Points, in no order, along strands that fork, close into loops and pass close to each other.
(in the rows, 128 means zero)
Two points are linked if the straight distance between their rows is under 77.3. Some points are linked to none.
Q395: [177 103 130 164 147 124  99 134  84 145 153 140 149 130  84 137 134 146
 193 129 135 138 169]
Q712: [168 138 140 203 150 128 118 155  72 120 136 134 152  81  82 142 149 151
 222 123 160 142 149]
Q790: [125 142 165  96 119 150 137 120 139 126 141 150 112 121 168 103 120 105
 146 128  86 142 144]
Q734: [ 62 113  82  67 118 145 199  93 178 164  90 106 115 127 187 142 105 115
  51 139 145 101  45]
Q432: [107 114 112 107 118 158 116 136 123 143 124 123  98 127 161 143 115 126
  98 146  86 154 147]
Q944: [157 181 132 187 124  97  84 113 126 166 173 135 146 116  62 116 161 136
 155 117 175 137 125]
Q636: [130 107 130 183 140 106  88  83 106 134 155 164 140 152 105 140 101 132
 165 119 147 111 166]
Q429: [101 132 128 109 133 181 147 134 117 118 119 142 109 144 201 164 131 122
 125 145  75 157 148]
Q464: [179 143 144 201 116 104 106 163 110 134 148 126 167 139 109 141 166 132
 159  92 130 171 140]
Q867: [ 94 129 113 116 117 140 132 101 160 149 126 126 103 157 186 148 108 127
  67 128 120 134 127]
Q912: [155 125 160 161 178 163 155 155 110  52 127 168 139 111 115 139 155 134
 207 144 134  96 146]
Q591: [167 123 127 155 119  94  76 119 108 169 155 132 148 140  80 103 139 140
 142 113 140 143 140]
Q65: [117 156 146 178 148 143 144 150 130  88 117 137 106 125 174 154 135 133
 143 129 124 157 155]
Q196: [130 122 161 161 161 160 173 125 117  73 126 171 144 124 157 138 143 124
 198 103 131  95 185]
Q421: [134 214 153 198 122  95 113 145 121 115 141  99 155  77  85 131 159 146
 149 110 167 159 134]
Q148: [138 189 143 191 130  85  99 151 139 132 154 120 125 136 107 139 141 136
 128 128 148 163 115]
Q488: [160 117 156 195 156 132 152 168  81  61 124 153 185 120  80 135 172 149
 244 126 156  79 124]
Q821: [155 146 156 145 152 185 157 158 110  73 108 156 141 117 142 124 170 126
 170 141  89 130 154]
Q404: [ 77  64 116  83 109 136 185  76 143 146 107 118 133 155 159  97  79 133
  72 101 151 102 107]
Q117: [146 199 124 156 134 108 108 164 163 163 137  86 124 123 101 145 173 128
  98 141 150 168 139]
Q513: [135  96 108 164 127 102  70  80 116 161 153 149 138 147  85 123 108 141
 138 124 147 101 143]
Q852: [126  52 145  50 145 133 132 114  90  97 136 147 135 157 136 122 111 111
 195 113  98  81 162]
Q343: [162  87 138 112 133  97  77 119  73 129 155 156 153 165  94 116 134 136
 206 119 112 102 156]
Q379: [150 165 129 212 128  98  98 115 116 153 141 128 162  94  82 124 160 142
 170 119 182 147 151]
Q334: [ 99  86 140  71 123 162 148 112 113 135 140 137 104 127 173 129  71 107
 144 122  88 126 145]
Q232: [125 110  88 100 120 119 123 104 153 137  96 135 115 123 100  99 121 126
  57 128 156  82  82]
Q642: [ 97 105 104  76 112 120 125 123 137 143 102 103  99  96 117 110  96 120
  54 166 154 108  78]
Q293: [138 135  99 127 113  82  92 159 159 143 128 116 117 144  75 118 130 133
  69 115 157 117  75]
Q253: [164  92 153 180 162 147 163 176  94  54 102 148 179 111  80 134 171 157
 207 146 164  70 123]
Q586: [ 48  72 108  80  94 147 161  94 121 142 109 103 113 148 180 150  81 136
  71 133 112 145 102]
Q978: [139  60 133  95 164 149 117 116  89  92 143 154 150 168 118 144 114 112
 200 114 103  73 182]
Q597: [170  80 133 198 165 152 136 170  92  68 127 165 164 145  95 166 139 124
 200 132 127  98 165]
Q556: [151 116 149 125 142 152 138 162 120  71 139 167 121 156 159 133 138 118
 180 121  84 117 156]
Q393: [ 45  92  65  73 114 150 206  99 143 126  59  93 123  94 169 160 107 114
  37 165 154 112  33]
Q705: [ 61 122  73  80 126 132 225 134 145  97  43 111 126  92 163 153 151  95
  45 175 151 100  32]
Q894: [162 206  99 157 138  94 110 164 180 170 140  85 138 126  76 163 180 124
  89 131 180 148 123]
Q483: [135 171 147 159 132 100 102 158 142 116 147 123 105 139 138 133 130 129
 129 123 123 161 127]
Q509: [ 89 121 135  63 112 162 173 114 134 158 132 132 102 124 218 131 104 107
 137 129  87 148 113]
Q602: [162 121 138 141 140 160 136 182 117  88 122 152 126 154 150 144 143 127
 150 127  80 139 146]
Q77: [143 150 130 168 151 134  96 160 114 154 147 104 108 104 108 163 122 131
 125 156 137 176 163]
Q44: [145 150 145 143 104  92  82 110 129 127 174 141 134 151  97  87 125 139
 152 103 127 123 114]
Q608: [128 172 150 105  99 107  99 125 151 124 156 113 116 134 116  87 133 127
 102 117 107 144  99]
Q753: [138  97 142 160 152 148 118 119 106  95 142 167 139 151 136 150  95 121
 170 115 124 114 183]
Q246: [156  94 131 172 164 192 149 170 103  79 112 149 153 133 124 171 145 138
 161 142 101 118 169]
Q214: [ 82  81 140  60 109 144 156 100 128 154 138 123 104 121 175 121  66 103
 112 137 109 129 131]
Q858: [ 86 162 121  78 114 151 130 109 157 166 126 114 104 111 194 142 129  97
  93 169  95 139 110]
Q995: [128 178  79  85 117  98 113 161 185 132  95 107 118 139  97 128 161 124
  50 131 130 107  62]
Q540: [187  99 138 209 165 137 126 173  83 103 147 151 169 129  86 171 151 136
 209 128 137 126 148]
Q52: [138 194 149 192 133 120 138 185 122  72 103 107 148 103 144 151 163 152
 156 118 115 179 139]
Q510: [136  74 150  56 137 158 147 122 104 103 140 152 120 139 154 116 120 106
 189 119  80  90 152]
Q169: [126 150 104  96 121 130 105 109 168 165 114 124 101 106 108 117 131 118
  69 163 143 118 114]
Q719: [129 209 160 111 118 130 114 128 152 125 144 114 123 102 136 113 157 119
 117 149  95 165 127]
Q795: [149 114  51 112 140 102 105 144 148 147  90 122 115 103  52 125 130 128
  64 127 160  82  72]
Q871: [144 113 102 175 130 109  75 104 121 177 161 131 134 135  74 149 109 132
 111 129 160 124 138]
Q609: [126  70 124 107  94  86  96 120 119 136 119 133 143 153 116  72 116 140
  96  98 153 108 104]
Q75: [ 77 120  92 103 117 145 146  94 176 157 101 117  99 151 175 151  95 128
  48 128 138 122 103]
Q660: [ 92 131 117 133 133 150 127 106 148 139 119 128 105 162 176 163  88 130
  98 127 110 155 157]
Q941: [178 162 133 187 103  99  83 143 130 145 164 107 156 149  95 124 158 132
 135  95 134 164 122]
Q133: [ 83 114  82  88 102 123 121 145 142 150  87  85 102 130 143 144 110 137
  30 160 130 134  88]
Q15: [109  67 120  95  96  98 142 110 111 121  92 114 133 106  98  62 117 143
  80 148 163 108  85]
Q475: [ 59  67 136  57 107 139 226  93 131 181 119  97 134 107 182 107  66 113
  93 136 149 120  73]
Q184: [132 209 104 117 131 104 108 167 170 166 128  79 125 129 112 162 174 127
  78 165 152 165 141]
Q516: [158 116  92 155 117  83  78 146 138 169 139 118 130 150  84 121 132 140
  83 109 152 134  94]
Q634: [140 103 157 108 125 124 122 139 120  96 147 158 116 161 149 107 120 110
 167  98  82 119 152]
Q780: [148 101  85 106 122 102 100 115 140 151 111 125 117 117  69  99 118 132
  73 127 159  92  83]
Q702: [108  93 154 114 140 118 149 110 137 138 165 154 117 166 167 135  69 107
 154  87 130 104 157]
Q517: [116 194 117  99 130 117 106 153 165 166 124  90 103 123 139 147 162 120
  73 179 115 160 125]
Q51: [147 116 116 212 129 102  81 130 111 163 164 141 143 137  94 159 115 133
 140 128 157 140 141]
Q707: [167  96 154 163 167 182 156 164 103  51  98 155 161 119  94 133 167 145
 186 148 148  76 148]
Q848: [117 144  82  86 108 113 127 135 178 137  82 120 117 125 113 116 162 117
  41 130 132 106  68]
Q223: [110 175 146  76  91 106 122 130 162 114 140 112  96 121 144  91 124 120
  84 138 100 142  78]
Q575: [155 180  78 131 139  95 105 168 183 169 123 101 129 138  73 163 168 129
  71 126 173 123 104]
Q308: [137 189 134 166 142 139 130 173 118 122 101 100 141  87 136 153 180 143
 133 139 124 179 174]
Q558: [138 233 146 176 132  93 114 166 141 122 147  79 150  95  85 141 167 144
 129 121 146 172 126]
Q342: [124 211 144 161 127 118 124 165 143 124 123  93 128 119 147 147 176 138
 112 139 117 184 151]
Q299: [ 91  63 133  75 108 125 178  83 142 151 130 122 129 162 170 103  76 124
 108  86 136 101 130]
Q160: [147 160  87 124 109 111  97 125 165 170 110 119 133 136  87 116 168 130
  59 118 143 115 115]
Q121: [161  62 126 122 145 118  88 137  72 121 145 143 148 161  88 134 121 136
 195 117 101 105 175]
Q694: [126 174 166 132 126 106 122 155 141 105 159 131  97 137 149 114 112 124
 139 121 106 154 115]
Q976: [ 92 122 119  76 101 119 190  94 177 145 104 124 116 142 179  84 120 123
  73 102 141 107  68]
Q794: [122 159 163 188 141 122 148 113 143 100 140 165 136 130 170 134 123 121
 159  94 143 132 164]
Q762: [138 132 179  80 135 130 151 106 126 103 160 151 118 123 149  98 119 111
 193 108  95 110 143]
Q876: [140 176 136 197 151 102 119 187 116 119 129 107 121 108 122 174 141 140
 143 140 143 180 154]
Q834: [142 197 155 198 125 110 133 153  98  98 137 105 157  67  92 125 160 158
 189 107 156 162 134]
Q502: [125 101 149 105 160 167 165 106 126 115 140 155 124 149 168 137 101 113
 182 112  97 108 175]
Q811: [ 98 131 134  82 115 133 175  91 180 155 129 124 104 155 198 102 107 119
  91 109 126 122  92]
Q188: [151  87 110 105 120 112  84 102 112 168 135 126 129 130  79  88 118 156
 109 137 137 119 120]
Q389: [ 73 121 103  82 115 138 130 120 138 143 117 100  83 143 192 177  91 129
  78 169  96 159 104]
Q452: [143 156 125 182 126 118  89  93 137 134 141 149 135 128 106 123 145 138
 130 123 152 139 160]
Q222: [135 122 130 154 159 189 141 149 109  95 115 148 124 119 142 171 127 134
 147 142  97 150 177]
Q539: [156 142 134 221 138 114 135 175  72 134 136 118 169  79  84 159 150 147
 216 104 179 158 131]
Q125: [100  51 111  88 112 106 153  70 132 122 102 129 135 137 116  86  84 139
  93 112 176  81 101]
Q985: [128 113 138 199 160 161 140 142  94  74 103 147 148 102 131 169 120 142
 173 127 131 124 189]
Q173: [188 151 158 179 136 120 120 154  85  97 146 133 171 124  77 124 180 144
 218 108 119 131 142]
Q755: [ 72  75  86  89 110 142 187  70 147 140  83 122 123 132 143 113  92 127
  56 109 160  94  88]
Q789: [149 111 115 157 137 133  88 140 110 145 145 121 123 143 116 154  99 134
 120 132 110 156 167]
Q229: [ 85 137 125  79 109 156 139  88 159 167 130 117 101  98 172 135  95  98
  89 166 112 129 124]
Q688: [ 88 110  64  90 115 130 142 146 148 143  70  94 108 116 109 149 125 130
  26 159 148 105  81]
Q274: [187  73 136 165 168 144 114 150  85  86 130 164 170 161  82 161 156 134
 210 136 125  84 176]
Q701: [ 53  92  85  69 109 151 190 103 144 133  80  94 116  90 148 137  89 113
  41 169 149 108  61]
Q531: [152 221 136 173 126  94 119 154 147 155 167  77 154 125  74 142 175 135
 123 109 165 171 114]
Q321: [140 142 158 121 138 191 166 151 126  91 123 157 124 113 173 132 160 112
 165 146  80 128 143]
Q215: [130 180 109 142 136  99  96 129 177 140 132 123 109 129  91 126 137 122
  81 141 157 118 101]
Q655: [124 115 112 146 108  91  90 132 155 142 132 141 116 167 131 118 105 131
  83 105 139 128 108]
Q181: [118  92 130 147 142 129  89  74 113 137 157 150 128 148 114 132  69 124
 148 124 137 111 170]
Q361: [135 178 158 191 148 139 161 184 117  47  97 127 136  99 148 142 153 148
 181 126 119 150 130]
Q315: [160 167 157 182 149 131 127 147  89 105 142 127 141  73  91 118 157 151
 205 127 145 146 148]
Q409: [ 70 139  92  77 112 120 131 116 157 147 105  97  82 166 188 169 118 128
  62 159 112 149  90]
Q544: [161 149 132 158 126 138 101 148 112 148 137 122 137 123 121 123 156 135
 134 125 118 172 174]
Q140: [142 136 150 212 144 123 132 160  99  92 117 145 146 100 124 147 147 150
 177 119 150 141 156]
Q507: [148 172 142 191 134 110 102 125 118 128 140 130 144  95 106 123 154 138
 158 118 151 147 166]
Q737: [127 159 113 124 106 116 101 132 170 152 119 115 120 141 132 117 155 128
  65 125 124 138 123]
Q191: [141  96 145 130 170 162 176 110 122  93 136 161 143 152 154 152 128 110
 203 104 114  79 194]
Q522: [143 121 162 107 160 199 181 126 121  82 121 164 124 118 162 130 157 105
 186 145  94  99 164]
Q430: [166 162  96 143 118  93  88 117 161 158 152 140 132 131  50 102 154 134
 108 115 159  96  74]
Q552: [128  79 133  92 146 194 155 133 105  96 128 150 118 153 163 159 102 117
 152 134  62 112 167]
Q139: [114  84 133  86 128 175 130 135 105 119 134 137 101 137 159 147  89 118
 140 136  75 134 154]
Q158: [134 113 149 194 161 138 124 131 101  85 124 167 146 120 128 148 123 134
 190 115 131 121 169]
Q787: [ 96  83  87  78 122 147 187  89 160 127  67 126 128 116 133  91 111 119
  57 114 160  82  70]
Q354: [ 70  60 121  85 106 153 159 114 110 129 125 108 109 161 178 148  61 137
 103 112 102 139 126]
Q339: [146 185 154 160 137 141 138 142 118  94 128 124 137  82 122 110 164 130
 156 130 120 156 161]
Q623: [132 170 156 179 151 142 161 158 124  64 107 142 132 124 166 146 143 132
 168 124 108 154 153]
Q606: [102 121  63  67 112 130 155 170 148 135  60  96 116  94  96 139 144 123
  33 166 145  97  61]
Q316: [ 92 106 120  80  85 108 159 133 131 117  80 105 127 116 139  80 140 126
  43 143 142 126  55]
Q366: [169 134 149 175 135 144 126 173 106  86 124 145 151 145 132 141 152 137
 170 113 102 146 154]
Q743: [103 147 150  90 129 139 179 104 173 151 147 132 106 162 213 120 103 121
 123  99 113 149 123]
Q209: [115 148 112 131 116 130 106 118 159 145 118 136 104 146 154 132 135 123
  76 130 122 145 144]
Q390: [174 152 161 173 156 151 158 173  91  62 107 130 176  83  80 116 177 163
 214 120 136 118 121]
Q754: [152  87 142 125 163 173 125 152  91  92 137 160 118 147 113 150 112 117
 176 142  99 103 163]
Q725: [105 125 123  91 112 105 115 139 139 144 122 108  90 110 133 120  91 119
  68 161 125 134  93]
Q357: [189 146 141 181 132 109 103 128  82 133 155 130 185 131  74 119 187 145
 225 102 133 143 145]
Q16: [ 72 130 131  70 118 161 179  93 148 179 132 115 104 131 233 158 108 116
 114 140  93 155 100]
Q801: [122  92 169  47 136 134 156 102 119 129 150 148 123 135 160  98  94 105
 187 112  99 101 155]
Q50: [120 158 151 108 134 189 149 129 124 113 124 143 114  94 180 138 152 100
 158 158  70 151 143]
Q435: [ 60  78 124  55  98 153 195  91 127 172 121 103 127  96 204 116  79 102
 107 152 123 129  89]
Q480: [ 93 188 109  82 115 112 134 133 190 133 105 102  95 149 161 132 148 123
  55 159 123 131  76]
Q32: [110 147 133 161 148 148 137 113 129 117 119 135 112 143 168 166 105 130
 128 132 119 154 179]
Q657: [143 181  87 163 148  98  96 147 180 155 129 126 118 142  81 158 144 125
  74 134 175 112 112]
Q444: [131  57 120 123 114 107  92 115 102 145 141 133 135 156 100 116  87 139
 120 111 126 125 149]
Q967: [129 122 102  92 111 130  99 146 125 172 121 103 107 117 117 120 129 133
  63 141 124 153 127]
Q134: [142 179 119 163 148 100 101 174 129 140 140  94 105 126 124 169 136 138
 116 156 132 181 151]
Q823: [118 161 168 122 136 127 163 104 165 128 158 139 104 150 186 113 108 113
 142  93 113 141 127]
Q910: [179 108 142 220 157 143 153 203  92  84 113 138 180 116  96 166 157 147
 204 116 151 124 124]
Q883: [181 112 143 140 170 180 145 151  97  91 116 145 148 111  95 131 165 141
 193 158 119 115 176]
Q233: [172  93 129 123 148 174 104 126  84 122 127 142 139 138 111 129 144 138
 168 138  90 136 184]
Q900: [131 140 116  83  88 119 108 162 137 160 113  90 118 123 125 107 150 127
  68 147 116 155 101]
Q227: [157 179 124 162 121  94  90 108 145 152 158 122 136 134  67 102 154 138
 127 122 156 126 110]
Q592: [129 121 127 115 121 127  95  79 149 150 127 147 120 128 122  98 122 129
 103 130 139 105 135]
Q345: [108 196  85  97 126 105 126 150 200 127  97 109  98 143 120 147 164 119
  55 161 128 109  76]
Q205: [ 91 107  74  91 129 124 188 140 132  88  50 106 109  91 112 118 119 113
  44 157 161  91  50]
Q270: [ 71  89 118  85 133 167 180 110 128 150 138 120 110 165 210 164  63 131
 119 105  87 142 129]
Q250: [ 57 116  90  80 104 118 145 122 146 143  89  93  96 146 177 159 111 127
  42 164 117 131  62]
Q208: [122 144 156 157 155 149 182 113 139  94 127 158 132 133 187 141 126 125
 177 107 128 122 183]
Q800: [145 179 150 216 130  79  96 141 125 120 174 139 145 127  98 131 144 134
 159 115 151 158 122]
Q670: [155 106 151 201 164 157 161 192 110  54  93 150 163 125 117 162 155 148
 177 131 146 112 132]
Q512: [145 106 116 102 110 120  86 127 109 165 129 113 124 112  95 104 118 131
  98 142 124 138 139]
Q207: [ 92  80 141  59 106 125 150  87 129 146 126 124 116 113 158  86  78 113
 109 127 134 107 113]
Q696: [123 106 153  87 163 196 186 110 120 102 135 160 119 128 176 153 121 103
 186 129  95  99 165]
Q456: [123  83 142 108 153 128 100  83 101 127 158 152 127 144 121 120  81 128
 178 122 124  95 170]
Q259: [154 166 119 195 133  88  88 155 136 156 148 115 119 131  95 152 126 132
 128 141 168 159 121]
Q187: [117 125 145  87 112 112 103 140 129 139 144 117  86 106 131  99  94 117
 102 145 119 138 101]
Q572: [120  59 112  86 107 107 110  67 125 145 115 141 134 137  98  82  88 139
 107 127 155  84 120]
Q283: [ 80 100 104  68 110 136 156 107 154 146  92 105 109  89 146 116  94 113
  55 166 141 109  73]
Q949: [154 119 156 163 161 129 136 136  97  62 135 161 175 138  97 127 168 135
 240 123 137  70 153]
Q964: [143 152 186 113 144 149 172 115 136  86 151 159 128 127 167 114 133 105
 194 105  96 118 151]
Q352: [142 158 117  89 109 114 101 125 160 174 122 108 116  91  87  91 155 114
  82 156 129 125 116]
Q588: [145  65 136 103 164 198 149 139 107  82 129 153 132 159 132 166 116 118
 173 132  88  83 177]
Q938: [177 145 134 174 148 147 118 158  99 129 126 125 143 104 111 131 163 145
 168 131 132 167 177]
Q171: [129 183 172 100 117 143 131 107 145 117 148 127 120 100 146  95 131 110
 142 135  81 152 132]
Q650: [148 149 119 145 124 126  91  99 154 147 137 140 128 124 108 103 151 137
  96 127 144 122 144]
Q717: [133  98 151  86 135 124 108  86 113 141 153 150 118 129 118  91  93 125
 163 130 128  99 155]
Q26: [171 196 119 117 113 102  97 152 156 165 163  78 128 127  57 108 166 129
  99 122 149 153  86]
Q814: [106 153 155  71  96 119 148 119 167 131 146 116 106 127 167  81 110 109
 106 123 110 130  69]
Q940: [ 90  83 138  95 125 132 167 101 143 156 150 132 113 170 180 125  68 121
 124  87 125 120 138]
Q462: [147 157 159 190 121  83  88 115 120 131 178 153 139 141  97 115 135 131
 160 115 140 132 118]
Q616: [ 93 182 127 110 122 123 141 126 164 132 125 116  87 158 206 157 132 117
 100 151  99 163 120]
Q885: [112  78 146  58 113 121 121  85 118 143 141 140 120 118 139  85  90 116
 135 135 117 104 142]
Q482: [132 172 136 151 134 156 139 157 122 116 113 126 126 108 151 150 178 130
 131 145  94 173 174]
Q903: [126 139 155 192 140 106 110 110 129 106 155 165 137 140 143 132 118 120
 165  98 142 126 158]
Q690: [107 135 113  87 118 150 114  86 150 161 118 120  96 102 146 121 111 113
  77 164 124 124 129]
Q613: [ 39  89  99  66  96 149 186  92 134 157 100  95 116 133 202 150  93 125
  63 145 129 140  68]
Q127: [122 108 126 162 126  99  99 109 145 130 154 156 120 174 139 138  83 123
 113 105 138 132 128]
Q915: [145 121 140 110  91  80  85 108 122 129 163 133 146 143  90  62 133 142
 138  97 129 106  94]
Q333: [111  94  97  78 111 122 151  82 158 142  92 139 124 116 121  81 110 123
  71 125 155  85  83]
Q945: [167 162  99 141 121 115  94 131 151 183 137 106 134 130  77 112 169 132
  86 114 156 140 131]
Q860: [113 123  95 140 128 132 101 105 169 146 122 131 108 144 120 150  94 129
  56 132 145 113 124]
Q179: [193 162 138 163 144 131 125 147  93 153 160  90 151 104  76 136 163 138
 191 112 153 180 148]
Q8: [170 124 163 139 158 133 134 126  97  76 136 167 157 140 105 112 174 134
 231 130 109  93 176]
Q667: [110  81 134  85 101  96 120 114 119 134 117 121 119 106 115  61  98 129
  86 135 147 110  90]
Q520: [153 162 128 212 135  96  97 150 110 173 167 110 138 116  80 161 138 133
 163 120 174 170 125]
Q698: [146 187 133 111 113  97 103 146 159 141 147  94 124 121  91 103 143 127
  91 132 119 152  92]
Q56: [134 127 156 221 132  98 112 131  82 108 149 165 161 121 105 145 140 137
 214 115 158 124 150]
Q924: [182 159 152 188 140 130 148 174  83  86 144 126 176 100  67 128 175 153
 227 114 149 135 114]
Q329: [157 104 137 181 165 180 171 175 121  53  99 163 149 147 133 164 142 135
 180 140 120 101 152]
Q498: [137 123 119 161 148 155 117 159 106 121 126 133 121 131 129 178 115 126
 135 139 101 162 171]
Q723: [115 123 121  75  79 102 128 142 137 142 104 100 126 110 120  73 143 131
  61 136 117 136  74]
Q360: [171 214 128 157 115 102  95 134 146 153 176  79 152 133  51 122 174 133
 121 106 155 153 102]
Q661: [120 111 107  88 114 135 116  60 161 158 114 135 120 116 121  88 109 128
  93 131 145  89 115]
Q152: [172 151 122 145 111 126  92 145 125 169 140 110 142 131 102 121 162 135
 105 117 133 167 151]
Q692: [125 149 161 110 123 100 102 132 133 125 166 134  87 129 133 101  89 113
 135 125 119 138 114]
Q492: [109  87  72 100 132 115 171 120 140 102  60 125 118  93  99 110 110 122
  63 134 170  79  61]
Q648: [139 163 150 215 143 109 118 174 102 107 131 117 143 104 127 153 139 140
 162 118 150 164 149]
Q318: [126  93 143 107 115  96 113 108 127 118 154 152 134 170 151 104 110 126
 153  86 111 108 144]
Q736: [122 140 100 163 140 128  86 113 147 150 136 127 106 135 106 153  97 127
  87 143 149 126 131]
Q291: [113  99 134 110 111 130 114 111 132 135 137 139 107 145 158 116  94 128
 113 114 109 126 147]
Q113: [ 91 153 116  73 118 112 145 114 183 143 110 120  90 134 165 121 113 113
  65 141 136 120  64]
Q827: [154 149 166 151 119  91  92 104 107 114 175 147 170 153  93  92 154 142
 214 106 117 112 138]
Q256: [ 52 104 108  64 110 157 177  89 144 180 119 104 112 135 224 156  98 125
  86 139 111 151  82]
Q157: [171 109 130 161 150 161 125 148  88 113 122 142 148 108 110 143 160 145
 180 133 112 140 193]
Q323: [120 121  70 118 127 127 102 131 170 152 100 114 110 130  99 151 112 131
  35 138 147 104 112]
Q86: [177 140 135 204 140 127 126 186 101 104 130 129 166 130 111 153 173 137
 177  98 123 163 147]
Q629: [ 67 106  62  77 123 139 202 127 139 105  41 101 119  82 133 146 130 114
  41 162 149  99  50]
Q312: [179 146 139 158 127 107  91 117  91 155 172 129 162 134  63 107 164 156
 216 123 136 147 134]
Q154: [172 157 159 164 153 166 152 171 106  74 113 133 157  92 112 121 175 139
 191 128 113 131 151]
Q979: [107 170 140 101 119 157 129 124 138 138 130 123  97 109 170 133 136 104
 108 155  87 155 125]
Q445: [155 140 156 143 131 123 104 119 108 114 144 154 149 134 117 110 158 130
 170 111 108 136 175]
Q72: [ 90 102 106  82  98 143 118 123 125 151 106 117 110 129 168 135 115 128
  64 141 102 145 118]
Q527: [126  75  92  98 117 110  93  93 122 157 111 122 131 122  72  91 103 150
  98 132 155  87 110]
Q674: [100  34 125  86 108  94 127  87 102 126 135 133 139 157 131  86  79 132
 128 100 148  90 145]
Q427: [ 88 149  70  79 108 118 147 131 185 134  70 113 108 133 148 134 146 118
  34 143 132  98  67]
Q782: [153 173 100 105 116  82 106 174 165 144 133  99 123 132  63 121 149 132
  75 123 154 119  53]
Q79: [120 155 124 141 136 163 131 150 115 119 109 132 108 134 178 172 151 128
 120 145  89 173 161]
Q861: [ 94 159 131 106 129 156 146 122 139 135 119 124  91 153 217 166 125 119
 119 145  80 168 133]
Q611: [143 111 143 172 143 118  99  91  92 118 162 165 146 137  96 132 116 132
 204 128 141 104 178]
Q443: [139  81 109 152 120 120  81 134 113 155 145 122 128 151 102 145  87 137
 112 117 125 142 143]
Q420: [136 104 129  99 114 146  93 107 102 143 125 132 137 134 137 105 136 139
 127 128  92 141 173]
Q468: [173  77 128 147 164 137 103 126  87 101 130 156 158 149  99 137 141 132
 199 126 111  97 182]
Q525: [151 165 142 226 135  92 116 170  98 140 156 111 162 103  92 160 145 139
 180 112 171 160 135]
Q625: [ 83 134  95  70 124 126 170 109 180 141  81 119 100 130 165 125 118 117
  47 136 145 101  53]
Q238: [124 116  57 101 127 120 114 148 155 154  88 101 111 107  86 139 128 128
  43 141 155 100  82]
Q851: [146 117 114 172 102  81  72 126 142 147 154 144 141 158 105 124 120 131
 102 105 145 127 103]
Q235: [135  79 121 103 129 165 113 116  95 129 121 138 143 144 129 130 120 137
 150 121  82 122 190]
Q777: [140 137 130 105 122 149 108 155 110 156 134 111  98 112 136 131 127 129
 111 151  90 166 143]
Q954: [124 115  81  89 123 101 144 140 145 103  75 128 103  90  78 103 125 121
  69 124 163  73  53]
Q865: [ 70 102  87  74 118 160 174  75 178 162  96 108 109 138 180 147  85 120
  53 127 134 111  87]
Q897: [ 90  78 124  82 103 117 145 118 116 136 115 108 109 105 127  86  77 119
  74 155 141 130  84]
Q247: [153 115 156 123 137 134 115 110 107  95 148 162 144 138 129 106 155 131
 199 122 101 111 175]
Q825: [144 123 139 239 133  98  99 122  89 141 148 156 175 125 101 151 131 142
 191 105 154 138 149]
Q234: [192 148 130 164 136 111  98 134  94 182 166 113 145 122  69 122 157 136
 190 118 155 169 137]
Q663: [124  82 123  79  94 140 107 104 104 154 111 121 132 123 143  92 129 131
 105 126  95 132 148]
Q554: [107 197 144 131 131 125 131 121 166 117 124 123  98 136 182 145 140 124
 118 146 116 160 140]
Q317: [116 194 138 102 114 131 108 144 157 145 128 108 104 108 143 127 149 111
  96 161 107 167 128]
Q25: [ 72  96 120  66  75 127 167 119 133 138  91 109 124 122 175  92 131 124
  52 146 135 130  74]
Q501: [153 210 160 146 126 127 112 138 134 120 150 103 137 102 107 116 160 122
 141 128 111 165 143]
Q907: [132  90 146 109 101  84  99 108 122 124 152 144 133 155 124  77 117 129
 126  93 135 113 108]
Q595: [144  75 142 122 181 156 151 108 103  78 131 162 154 162 123 153 130 112
 221 121 120  58 186]
Q977: [121  99 148 149 146 120 128 115 122 114 157 160 123 168 155 137  79 113
 161  97 121 115 163]
Q53: [145 149 155 128 133 148 125 132 120 109 140 150 123 119 150 116 141 124
 160 130  92 138 162]
Q367: [108  60 149  90 117  89 129 100 118 129 144 144 130 171 148  93  89 122
 141  85 138  90 139]
Q49: [186 167 140 190 133 113 130 158  86 155 172  89 162 106  78 146 161 132
 197  90 177 190 122]
Q204: [ 64  75 129  55 110 167 182  90 116 159 133 106 108 110 183 139  51 111
 114 133 104 128 113]
Q802: [ 89  69 116  71  88 154 128  99 110 151 104 109 128 126 155 106 106 137
  82 134 106 133 135]
Q615: [142 122 125 192 139 128  87 128 108 134 145 137 130 137 105 171  97 133
 139 132 136 151 173]
Q580: [122  49 134  87 110 117 105 122  84 128 125 126 142 154 125 105 108 139
 138 108 107 114 159]
Q958: [107 124 158  65 115 149 170 120 136 127 138 143 106 128 199 113 115 104
 152 115  73 128 123]
Q63: [100 202 148 171 131 114 128 116 165 111 127 129 117 124 155 131 140 126
 108 136 134 150 148]
Q537: [131 167 184 132 140 125 155 123 151  96 169 151 121 136 175 109 118 118
 172  99 112 137 139]
Q344: [150 124 158 199 140 106 120 129  83  86 143 161 176 125 100 136 161 144
 233 114 139 101 151]
Q567: [159 112 150 122 125  83  75 102  97 127 172 155 158 162  84  94 142 140
 215 111 121 106 135]
Q793: [ 65  84 118  77 120 131 231 101 147 150  97 101 125 105 165 106  81 115
  71 145 164 108  52]

A fork is a point with three links, a tip a point with one. Leave the first point through the second and follow the links. Name the first fork or tip that comes.
Q223, Q608 => Q525
Q753, Q977 => Q333
Q976, Q811 => Q191
Q49, Q179 => Q321
Q827, Q567 => Q789
Q432, Q72 => Q157
Q539, Q712 => Q814

A tip is a point with one link. Name the tips that can be reached along the links from each point below, in the order of the rows.
Q498 => Q754, Q827, Q611, Q580, Q793
Q191 => Q976, Q50, Q903, Q49
Q663 => Q52, Q883, Q777
Q79 => Q342, Q63
Q516 => Q127, Q782

A piece is all that can be reached along the links. How many separate loops has the piece of each point below (a circle has one, a figure eight two, a Y none), and how many tips (points with one link)?
Q777 => loops 1, tips 3
Q205 => loops 0, tips 15
Q139 => loops 0, tips 5
Q696 => loops 0, tips 4
